Points on a hilly landscape, in no order, each with its height.
From any point a ball rolls to the lowest of the 2 points nearest to it. It stops when none of these is lower. Distance is the straight distance between rows; heights are no part of it.
K941: [ 15   7  -4  -6  24  11   7   4  10   8  -1  -5  -5 -18   2  -1  -5  31
   5  27  13 -13   2]  h=286
K506: [ -6  10  -1  16 -17  -7  23  -1  26 -14   6 -31 -24   3  14  15   7   2
 -15  -8  -5  -1   6]  h=466
K923: [-31 -13   6  -8  -1 -14 -10  -2  -3 -14  22 -14  10 -27  29 -11  -9   8
  32  41  -2  28  35]  h=526
K82: [-21  19 -23 -22   4 -28  -9 -23 -22   3  12 -17  -8  -9   2 -30  24  -1
 -17 -35 -19 -10  29]  h=706
K158: [ 11  15  17  -6  11   4  11 -16 -12   6 -14  -5 -14  24 -16 -26 -11 -19
  -6 -15  15  16 -24]  h=316
K903: [  8   9  -8 -11  -9 -40  -8  -7  -1  15  -7   7 -14 -12 -15  -5  -5  -5
   4  20 -11   9  17]  h=536
K230: [-23  -4 -27 -25 -19 -18 -28 -22   0   7  13  33  12 -16  -2  -7   3 -11
  16   3 -29  -1  34]  h=349
K199: [ 23 -11  12   2  25  24   8 -17  -6 -10  -6 -13   8  26  -7  -2  -5 -10
 -17 -35  22  13 -40]  h=388
K468: [-19  -3   6   9  16  -2 -13  14 -39  -3 -10   7   9  -8  31  -1 -13 -17
  30  51   8   8  28]  h=261
K81: [ 47   0   7   6  12  27 -12   4  11   4   4 -12   0  26 -10  10  -8  -8
 -10 -28  37  19 -54]  h=439
K509: [-17  -5  -2 -18  -4  23   1  26   7  14   3  15  -9   2  18  -1 -22   7
  28  25 -25  11  22]  h=331
K876: [-10   3 -12  -6  12  -7 -16  -7  -3   1  -9  18  -3   7  41   7   9  -4
  11   6  -7  12  31]  h=257
K776: [-21   1 -46 -13   6 -55 -15 -45 -42  15  38   6 -12 -11  -7   4  -6   4
 -35 -34 -10 -21  38]  h=670
K292: [  7  12   9  10 -17  58 -15  30 -12  -2 -20  13   9  31 -10 -11  -7 -18
   5  -5  39 -10 -31]  h=497
K703: [-13  -5 -38  -4   0 -49  12 -37 -22  19  53  -2 -15 -19 -11  21 -10   1
 -46 -30 -18 -11  18]  h=649
K689: [ 58 -26   0  17 -20  41  24  13  23   2  -7  -4  35  33 -11   2  -5  23
  -9 -11  33  -7 -47]  h=517
K109: [ -3 -24   2 -10 -28  17  12   9   8  23 -13  13 -12   5   4  14 -33  22
  12  17 -23   7   3]  h=363
K328: [-21  16  12   3  15  20   0  29 -19  -4 -11  18  -3  -7  23  13 -12   7
  26  34  -4 -11  20]  h=299
K458: [ -3   9  15   2   3  45  12  15  13 -18   6  -2  24  -6  -8 -16  12   2
 -27  27  47  -4 -26]  h=314
K244: [  7 -17 -38   1 -19 -20  11  -5  11  28  10   2 -11 -11 -17  20 -21  15
  -4  -9 -30 -16 -10]  h=764
K907: [-18  11  -1 -21 -10  16 -28   9  -8 -12   3  10   8 -19  10 -22 -20  12
  35 -10   7  20   5]  h=228
K855: [ 39 -13  -6  17 -23  -4  15 -10  10   4 -10 -19  17 -17 -21   4  13 -11
 -18 -38 -12   7 -38]  h=636
K113: [ 31 -17 -12  24   1  -6  22   2   7  -4 -10 -35   5  15 -14   0 -14 -10
 -18 -20 -20  10 -31]  h=668
K613: [ 28  28 -10   3  -5 -48  16 -19  12  21   5   6 -26  -3 -24   8  -2  -9
   1   1  -9  14  -5]  h=503
K800: [ 23  14   4  10 -37  63  -7  36  10  12 -16  16  24  45   3  14 -21   5
  -2   5  47 -24 -26]  h=469
K598: [ 25 -10  19  21  17  27  15  20  10 -15   5  21  39  41   5  22 -10   0
  19  24  23  -4 -13]  h=587
K265: [ 21  14   0  -6 -22  41 -11  35  38   0 -11   8  11  26  19  27 -19  -1
  18  15  29  -8 -17]  h=445
K442: [ -6 -13  12 -17  23   3  -7   6 -18   4 -21  35  11  -4  16  16   2  -7
  11  38  -3   4 -21]  h=124
K85: [-29   5 -44 -22   8 -48 -37 -34 -32   2  40  -9   1  -3 -13 -23   2   2
 -14 -26 -21  -5  35]  h=688
K827: [-19 -22  -9  15   8  26  -3 -15   9  -4   1  -9  10   2   3 -14   6   6
   6 -18 -14  -5   3]  h=468
K852: [ 50 -15   5  21  11  33  -5  20  13   7 -19  10  24  37  -2   3 -11  22
  17  25  19  -4  -4]  h=611
K773: [ 22   4   7   4   9   2  -9  19  34  -3   5 -23  -4   3 -20 -13  15   7
  11  -8  12  12  11]  h=374
K580: [ 29  -5  13   8  32   5  -4   8  24   7  -5 -15 -17  -8 -15   2   6  21
   4  -3  24 -13   6]  h=330
K899: [ 13   7  31  22 -21  54  -2  23  -5 -16  -4  15  23  41 -25  10  -3 -22
 -11  -9  41  -3  -9]  h=530
K397: [  7 -40 -17   1 -28 -16  22  11  -7  25 -19   0 -20 -18 -19  19  -1  10
 -14   2 -31 -15 -29]  h=748
K376: [-14   2  -8 -23 -11 -19   9  -4  16  13  13  -4   5 -32  -1  22  20   0
 -34 -10 -28  -9  -4]  h=549
K902: [-28  11 -12 -49   9 -15 -29 -20 -10   5  -2  19  12 -24   9 -19   0  -3
   7  -1 -13  11  17]  h=312
K207: [ 23   4  34  24   5  37  -2  13  19 -16  -9   9  19  36 -12  21 -13 -12
   7  -7  25  -7  -6]  h=561
K586: [ 24  21   6   5 -15 -10  34  12  21  -7   5 -11 -11  -8   2  17 -14  13
  -7  -8 -16   1  -5]  h=432
K12: [ -3  10  -7  -2  12 -39 -10 -21  -1  -6  11  14 -15   8  31  12  16   1
 -14  -7 -10  13  30]  h=313
K414: [ 51 -20   5  10   4  41   8   6  15  12  -3  -6  25  37 -21  15   9 -12
 -18 -16  31  -9 -60]  h=482
K358: [ 54 -11  -5  13 -30  16  27  -5  22  24 -14 -10  19  -5 -22 -12   3  11
  -9 -14  -3  -7 -36]  h=600
K266: [  5  11   5 -17  -2   1 -14  -5  13   4  -4   4  -7 -14  -4   7   7 -24
  18  -9  25   6 -58]  h=214
K918: [-10   4  -3 -24   5 -10 -33  -3 -13 -10 -14   1  -7 -32   2 -21   3   3
  10 -14  -1   2  21]  h=273
K692: [  1  17  12 -15  21  -2  -6   8  -6  11 -24 -17 -34   3  -7 -17 -13  -7
  -5  -6 -13 -17  13]  h=315
K760: [-25  -3 -20 -10 -15 -27 -27 -43 -13   8  16  17 -10 -22  -4   7 -11  -5
  12  -7  -9  -5  44]  h=385
K916: [  4  10  10  26   6  35  22  11  -6 -11  -3  -9  12  -8 -17 -16  31  -6
 -26  -9  37 -20 -29]  h=249
K104: [ 36  11  16 -10 -30  24  21  19  43   8  -9   2  10  30   5  29 -14  15
   9  15   6 -15 -14]  h=422
K74: [ 14   1  13   9   5  -3   2  -2  -8  11 -18 -24 -42  23  -9 -20  -9 -10
  -7 -21 -10  16  -3]  h=247
K286: [-20   2  10   7  13  13 -10 -20 -27 -20   4   0   7  14  12 -25  14 -24
  21   3  39  19 -28]  h=95
K511: [-37 -15  12  -5   3  -6   4   9  -6  -8  12  -8   2  11   8 -13  39   4
 -17 -11 -13  15  -4]  h=499
K987: [-18   8  -2 -19 -12 -35  -3 -13   0 -10  14  10   8 -41  15   4  16  21
 -24  23 -14  15  35]  h=577
K832: [  7 -11   4  16 -15  -2  37  15  -8   6 -24   3 -14  -1 -18  12  -3  -8
 -18  11 -21 -11 -26]  h=731
K647: [-18 -14  -7  -4 -11 -29  -4 -27 -13  13  34  24  -8 -23  -7  25 -19  18
  -5   7 -14  -4  49]  h=421
K858: [ 16   0  22  -8   8 -17 -27  11   4  -2 -22  -3  -3   9 -28 -18  24  -6
   9  -3  12  14  12]  h=419
K938: [-14  10  19  16  13  21   5  -7 -29 -17  16  -8   0  -2  -7 -27  27  -3
   2 -27  27  -4 -27]  h=172
K425: [ 16  33   0   7  -9 -24  24  -7  13  12  21  -1 -25 -14 -29   9 -23  14
  -4 -18 -24  -2   6]  h=467
K281: [-19  32   6 -12  -7  15  -2   3 -22 -17  -4  13   1  -1  23 -18 -38   3
  20  -4  -1  10  -2]  h=192
K404: [-34  12  10  -3  25 -19 -20  -9 -33   1  -5   8   9 -24  12   7  -2 -25
  27  43  -1  -9  21]  h=218
K13: [  8 -11 -27  12 -21 -22  18 -14  17  42  -5  20 -15  -7 -11  21   1   1
  -2  15 -34 -31  10]  h=780
K448: [-35  -5 -26   4   0 -26  -5   5  -2  -4  20   1   5 -31   6  -1  28  22
 -25  11 -22 -21  38]  h=603
K249: [-14  32   0   2  25 -10 -17  -1   1 -25   1 -14  21 -22  21  -7  16  12
  17   4   8 -19   3]  h=641
K445: [-15  18 -11   6  -4 -31  -2   0 -27  -1  -4  -1 -19  -4 -12 -22   6  -7
  13  21  -9   2   5]  h=518
K604: [ -9 -15  -2 -21  24 -13  -4   3   2  10 -13  21   3  21  17  16   8 -10
  -8  16 -19  23  -1]  h=191
K350: [-36   2   8 -18   1 -26 -12  -6 -21  -9  15  -6  -6 -29  17 -11   8  19
   8  30   6  20  51]  h=550
K714: [ 21  10  28  -1   0  26  -8  33  27 -16  15  -9  -8  15 -20  11  15   8
  21  -9  35  15   5]  h=415
K571: [  8 -14   3  12 -26  13  22  19   0   5 -35   8  -1  27  -3   0  -6 -19
   8   8   4   2 -22]  h=712
K67: [-14   2  26   4   4  23 -21  35   1 -18   7  -5 -13  13  -1   1  10   2
  29   0  23   4   1]  h=446
K191: [ 53 -21  14  15 -50  42  25  13  27  10 -12 -16  15   9 -19  -5   6   7
 -15 -25  23   2 -20]  h=558
K541: [-36  -8 -16 -13  -7  -9  -7   6   1   2  10   8  -9 -14  12  13  20   4
 -18 -14 -26  -1 -11]  h=525
K344: [ -3  10  -3  22  -5  -3   9 -11 -20 -20  -4  -3   7  -3 -14 -40  -3  -1
  19  13  11   7  -1]  h=493
K769: [  3  -5 -27   3 -10 -34  16 -13 -10  25  35   1  -7 -23  -8  33   5  -6
 -56 -42 -49 -10  12]  h=620
K782: [-16  29   1  -8  22  20  -5 -12   4 -14 -12  -7   6  11  19 -27 -25 -14
  -2 -10   7   3   3]  h=239
K720: [ 25  -5   1 -10 -23   1  25  12  29  28  -1  19   0  22  -4  13 -27  19
  13   7 -22  -2 -13]  h=392
K462: [  8  -5   8   0  17  10  -8   9  -8 -15 -25   3   9   6 -10 -33  13 -13
   2  18  19   5   5]  h=460
K788: [ 17   2   3  -2  21  39  20   8  13   0   6   6  17  -8   1  -7   0  10
   5  37  23 -18 -17]  h=323
K882: [-13   8  -2 -14   3   7 -20 -21 -10  -6  -5  -8 -13  -6  18 -17   2 -13
  33   3  36  25 -41]  h=156
K881: [ -1 -18  -6   6   7 -27   2   3  -3  11  15   0 -19 -10  -2  29 -21  17
  -2  28 -21 -18  46]  h=456
K811: [-32 -11  15   4  -3   1 -13  29 -13 -12   0  -3  -6   6  -4 -16  27   3
  22   6  -3   3  20]  h=470
K721: [-27 -13   9   1  21 -29   0  19 -15 -12  11   9  -5  -2  17  24 -20  10
  -4  36 -20   3  39]  h=483
K250: [  8 -10  -5  25   0  11  19 -27   2  -1  -6   5   2  -4   3 -17  22   1
 -12 -19 -12 -10   6]  h=431
K937: [-44 -12  -3  -5  13 -28   2   6 -11 -22  31  -6   8   2  25   9 -11   0
  17  27 -19  12  19]  h=502
K139: [  9 -16  -1  29 -10   1  17   8   4 -17 -28 -28  -5  21  -1 -11 -26  -6
 -14  10   4  14 -10]  h=692
K494: [ 17  -7   4  19   6   0   0 -21  11  -3 -14  -9  -4  12  16   8  28 -20
  -4 -21   8   8  -5]  h=370
K844: [  4 -19 -18 -11 -19 -23   4 -23  14  19   8   3   3 -36  -8  29   1 -21
 -47 -36 -47  -3 -10]  h=585
K489: [  3  -2  18 -16  15 -18 -10 -14  11  -6  -5  -9   1 -13  -1  13  -5 -12
  10 -13   0  15 -35]  h=263
K374: [ -7  16  12   0  22  16  -3 -19  -4 -14 -16  -7   1  19  24  -5   7 -23
  -3 -43  -2  -6  -2]  h=296
K72: [-13   9 -15   3  23 -30 -21   0   9 -19  13 -13  20 -20   5   7  16  22
  -2   1 -22 -19  25]  h=623
K185: [-28  -6   1 -13  24 -16  -9  -4 -41   0 -11  27   1 -19   3  -1  -9   4
  30  31   4   1 -19]  h=173
K471: [-27 -11   8  17 -14  20  13   6  30 -11   7 -21 -14  -3  19  -5  11   2
   8  -8  -7   1  15]  h=495
K317: [-30   9   5   0  10 -13  -5 -19 -12 -15   0 -26 -10  -6   5 -30  24  -9
 -21  -7 -15 -16  38]  h=724

Where does a ball stop that starts at each point below?
K832 => K74
K769 => K941
K344 => K941
K191 => K74
K987 => K281
K207 => K442
K720 => K442
K760 => K281
K827 => K281
